Points, in no order, along strands that fork, close into loops and pass close to each other.
Points whose rows are less than 83.1 apart are linked; no others are. Some points are linked to none.
(687): [  7 -21 -14  -5  15 -19  -7 -28  10 -50 -25  -5  30 -13 -15 -15  -6  20
  -9   0]
(661): [-28 -11 -53   1  19 -19  14  -8  14 -13 -23   7  42 -51 -10 -14  19  37
 -12   4]
(766): [ -4  19   6 -10 -13  35  46 -19  -5  47  36 -27  10  13  -8   3 -12   4
 -12  33]
(688): [ 56   0  14  20  -1  19  30 -50 -29 -30  -4   4 -31  51   2 -48  -3   3
  30 -24]
(710): [-14  -8 -27   1  -3  27 -14  58  23  -1  -9  18 -17 -27   2  58  -1 -44
  39 -23]
(347): [  2  48  35  24 -27   8 -19   3  -7 -48   7  -9 -14   6  -6 -32 -27  19
 -27 -25]
(674): [ 20  23  20  -9  -2  25 -19  -7   9 -45  39 -14 -33  -8 -36   9 -31  21
 -28 -14]
(438): [-35 -34  32  10 -17  -3  12 -10 -37  28 -14 -10   1 -13  -1  -4 -12  14
  15  34]
(652): [ 21  46  -4   3 -13  23  12 -79   8 -49 -55  -5   8  37  18 -22  43   6
  21 -43]
(800): [ 19 -32   1 -30  21 -45 -46  16  29  15  -6   8  -5  -3  -5  43   9 -36
   2 -22]
(178): [ -7  42  12 -22 -34  53 -22  27  15   9  16  -5  -5   6  12  26 -18 -31
   3  -9]
(604): [ -8 -29 -29   8  30  -2 -18  32   7  41  11  -3 -38 -31  -8  50  24   5
 -19  -7]
(328): [-21   1 -66  -2  38 -28  -8  38  -1  66  48  27  19 -43 -16  -8  13  -1
 -12   4]
(779): [ -5   4 -42 -43   7  -3  23  -5  43 -37  -3  20  36   3  -1 -20  -2 -16
 -26  -5]
(182): [-16  14 -38  14   9 -13  -2  46  15  58  36  21   6 -31 -31   3 -10 -12
   2  23]
(214): [-26  -5  -7 -13 -10  27  12  34 -13  60 -17   5  26  -4  30  35   9 -19
  40  32]
(533): [-17  43  -4  16 -54  25  39 -31 -15 -11   8 -11  -7  20  13 -52 -15 -27
 -25 -25]
(267): [ 28  18   9 -23   8  25   9 -12  34  34  19 -11  17   8 -48  27 -11 -42
   6  15]
(903): [-21   9  13  24 -23   6  43 -44 -61   9  -3 -38  -2  25  21 -27  -2  11
  -6   2]
(555): [  8  35  -6  10 -23  24  65 -29   7 -19  24  13 -15  25  -1 -42  -8  -6
 -20 -13]
(39): [-11 -42 -11   0  38 -41  12  -3 -14  -3 -14  39  13 -35 -23 -24   0  28
   7  15]
(775): [-13  25  34  -3 -26  45 -17   1 -13 -25  19  -5 -31  -4 -20  26 -28  13
   1  -6]
(833): [ 22  22  33 -40   1  21 -25 -35   5 -36   6 -14   1  39 -11 -13 -22 -20
 -24 -17]
(761): [-14   9 -60 -10   5   4 -36  50   5  59  25  -4  -1 -10  26  25  25 -21
  10  27]
(219): [-23   5 -18  40 -57  -6 -17  16  -3  23  12  -6  13   7  -4 -25 -27 -28
   3  28]
(311): [ -9   8   2 -25 -24  29 -16  35  29   6 -11  13   6   4   4  42  -4 -47
  30   0]
(596): [-20 -17 -49  17  32  20 -36  30   1  40   5 -20 -50 -13  34  56  28 -18
 -15 -10]
(326): [ -8 -12  43 -15  13  11  20  14 -17  66 -29  16  20  -8   1  28  18 -13
  47  29]
(887): [ 32   7  19   9   5 -10  30   0  20  15  29  23 -16  11 -42  -9 -10  -9
   7  18]
(202): [ 23 -31 -24  13  30 -40 -41 -17  11 -56 -43 -20  17 -32  -3  -5  11  22
 -12 -20]
(911): [-20  20  23 -27  -7  34 -16   5 -20  21  15 -47  13  16  19  43  -4  22
  -4  20]
(437): [ 44   5   0  15   5   8  43 -78 -52 -29  -9 -24  -4  31  15 -40  11  11
  18 -33]
(16): [-16   7 -58 -21   7  42 -35  46   7  25  19 -16 -15 -10  46  47  22 -25
  -5   1]
(803): [ 34 -29  37  11   4   0   6 -24 -18 -39 -12  24 -19  54  22 -33  -4  19
  23   1]
(662): [  1 -21 -38   1  16 -11  -9  26  27 -19  29   9 -50 -20  -2  12   6  -4
 -51 -40]
(442): [ -2  -7 -12  23  14 -29  31 -23  14 -14 -52  26  35 -12   5 -29  25  26
  24   9]
(668): [-12 -12  -9   6  36 -52  26  28   3  27  -8  49  31 -29 -12 -33  17  20
   5   6]
(709): [  5  19   3  26  -7 -11  20  24  16  45  25  14   1 -17 -47   8 -16 -12
  13  24]
(575): [ 12   8  41  -3   7  -7  52   6 -14  65   4  -6   8  15  18  -5  19  10
  -3  25]
(260): [ 38 -22   9  17  48 -39  12 -15   6 -13 -43  38  31   2   3 -39  24  33
  25   6]
(297): [ 13  19  15   5 -38  32  56 -27 -11  11  32   5 -38  32   7 -10  -4 -22
  12 -17]
(392): [ 23  -4 -16  35   4 -28  17   3  21 -43 -10  42  -3   0 -31 -40 -12   3
  18  -1]
(301): [ 22  19  42  -1  29  13  30  38  -2  41 -25   3  25 -19  -6  54  14 -16
  50  17]
(52): [ 16 -22  32 -24  -7  14 -36 -34  -2 -40  -4   9  -9  28 -17 -13 -28  -7
   5  -6]
(510): [ -5  -9 -14   6   3 -59  16  31  25  10  -1  51  13  -3 -15 -21   0 -16
  14   4]
(7): [-46 -58 -14   7  -1 -13 -26   2 -36  28  -9   1   6 -42  -7   3 -11  15
  13  34]
(384): [-18  36 -17  40 -58  13  12   5   1   5  10   3   3  12  12 -45 -19 -34
 -16   4]
(329): [ 47  21  46   5 -22  26  23 -48 -37   0  25  -6 -44  44   0 -23   2 -16
  17 -25]
(454): [-42 -27 -10 -18 -26  22 -17  25   1  -7  21  20 -24  -7  12  15 -10  -3
  -6   7]
(417): [-40  26   5 -34 -30  27 -24   5 -12 -30  19 -17 -10  20  29 -12 -24  14
 -41 -17]
(495): [-20  20  29  -1 -27  11   1 -16 -15 -34  -9 -12  -8  22  14 -24 -25   9
 -17  -6]
(607): [-21   4   3 -39  -9   8 -27  -1  -4  -2  17 -39  22  16  20   7 -18  -4
 -35   5]
(882): [ 33 -28  12  14  18 -40 -49   3   7 -43  -5 -10 -21 -12  -6   4  -1  19
 -19 -23]
(233): [-12  43  29  -7 -23  83  -2  -8 -18  -8  -4  -9 -15   7  -7  23 -25 -28
  21 -16]
(346): [  1  19   1  19 -23 -13  48 -59 -46 -21 -23 -41  13  24  29 -33  16  -5
   7 -32]
(827): [-18  -5 -36 -45   6   1  -4   2  25 -16  17 -14  25  -2  12  -3  -4  -2
 -46  -3]
(279): [-35   7 -40  31 -14   4  29 -32  16 -20 -47   8  38 -38  -8 -21  21  32
  15  17]
(641): [ 45 -17  37 -12  14  -5 -58  -7   2 -44   5 -12 -15  22 -12  17 -18  15
   6 -13]
(479): [-16 -27 -60  -3  56 -36 -24  14   0  54  17   8  -6 -45 -25   1   9  -4
 -38 -21]
(659): [  7  -5  -4 -16  12  12 -11  15  20 -21  40  13 -46 -11 -17  27  -6  15
 -23  -9]
(818): [ 39 -19  39 -24  32 -21  -7   6   1  28 -13   6  12  19  -9  13   8  -6
  24  22]
(605): [ -1  -2  33  18 -19 -20  13   6  -4 -30  -6  14 -13  25  20 -24   0  17
  -5   0]
(670): [-36  -2  34  32 -31  22  19 -21 -60  15   3 -23 -18  15   7   1 -11  21
  15  29]
(684): [ -5  -3  37  18 -13  16  -6  22 -17   3 -12 -17  -8 -20   0  52  -2  15
  30  18]
(872): [  5 -17  25 -13  36 -16  -3  23   2  26  12  15  -4 -27 -23  38  11  10
  19  13]
(754): [ 21  30  -7 -28  11  25   2  30  39  36  19 -18  21 -10 -23  60  -6 -29
   4  12]
(995): [ -5 -33 -13 -25  26 -47  -9  29  11  11  -2  -1   5 -15  19   4  17   9
 -28 -10]
(944): [-15  28  18   4 -20  53  22  -1 -29  44  16 -42   9  19  17  32   1   6
  10  34]
(780): [-33 -13 -30 -17 -12  -4 -13  29  -7  59  14   2  22  -5  21  10   8 -17
   6  37]
(794): [-32  -1 -30  15 -24  14 -74  26 -25  10  19 -45 -14 -20  35  29  -1  11
 -19   6]
(697): [ 14  58   7   7  -8  13   9 -50  39 -50 -43 -13  21  18  10  -6  36  32
   7 -17]
(984): [  2  12  -2  15 -11 -12  52 -11  -3  37   5 -15  28  12  -2 -24   1   0
 -17  23]
(829): [-16  12 -47  -7  -6  10  16  -2  42 -61  -7  16  16 -26  -2 -15   0  11
 -26 -17]
(51): [-29  -6 -34  30 -42  -8 -55  26 -11  15   7 -25  14 -12  15   3 -10 -17
 -13  18]
(69): [ 39 -26  25   7  36 -66 -16  25   5  -2 -20  32  17  10   5 -28  15  10
  18   4]
(112): [ 20  52  20  32 -10   0   3 -19   8 -62 -29  -6   4  12  12 -34   2  28
  -9 -29]
(473): [-15 -34 -47 -23  46 -42   4   8  13   4 -22  10  30 -37   9 -15  26  20
 -26 -16]
(618): [ 21 -21  -1  -3  52 -20   8  24  17   3  37  28 -39 -20 -32  27  14  30
  -5  -6]
(810): [ 17  16  26 -42  -9  28 -18 -28  20  -2   2 -26  14  23 -33  13 -26 -44
  -8   3]
(48): [  3   6  51   9 -17   7  19  24  -7  29   2  -3 -16  19  22  24   5  10
  22  21]
(711): [ -3  42   6  18 -34  -2  38 -53  -3 -37 -46 -12  12  35  46 -38  31   1
  15 -33]
(166): [ 68  -5  27  -1  27 -16  15 -19  14   4   8  12   5  33 -27 -16  -3  -2
  10  17]
(889): [-21 -50 -42  -3  57 -28 -28  11   6  49  -4  -5 -37 -24  -6  23  26 -22
 -41 -22]
(104): [ -9  -4 -43  13  -8 -20 -14  13  25 -45   9  10 -10 -31  10 -16  -4   7
 -44 -36]
(704): [-32 -72 -17 -10  17 -21 -25  -5 -19 -18  -4  22 -10 -41 -26  -8 -13  18
   4  13]
(812): [ 52  -8  63  19  -5   2 -36 -38 -23 -14 -13 -18 -16  43 -14  -7  -7  -7
  36   4]
(521): [ -9 -26  -9  23 -10 -30  31  -1   4  -7 -11  48  -3   8 -11 -38 -11 -18
  23  15]
(116): [-18   6  12  20 -18  49 -23  26 -18 -22   1 -14 -17 -37  -9  55 -25   8
  29  -6]
(189): [ -4 -28  18 -39   5 -18 -21 -29  -5 -52 -22  -6  14  13  11 -17 -14   2
 -14  -8]
(45): [ 23  -7  23 -20  23 -55 -12  20  15 -13 -24  -4  26  15  31  -8  25  14
 -16  -5]

How many points has the smallest loop of links through each point below? Write 0 if it is on no loop.
(52) | 6
(775) | 17
(652) | 11
(69) | 8
(780) | 0
(267) | 0

A piece is two or more points that can be reached from each other along the links. Count, over all rows, the pieces, the separate loops (a circle has one, a figure eight two, a Y none), the forks (points with three links) and the tips (points with one).
pieces | 3
loops | 4
forks | 7
tips | 5
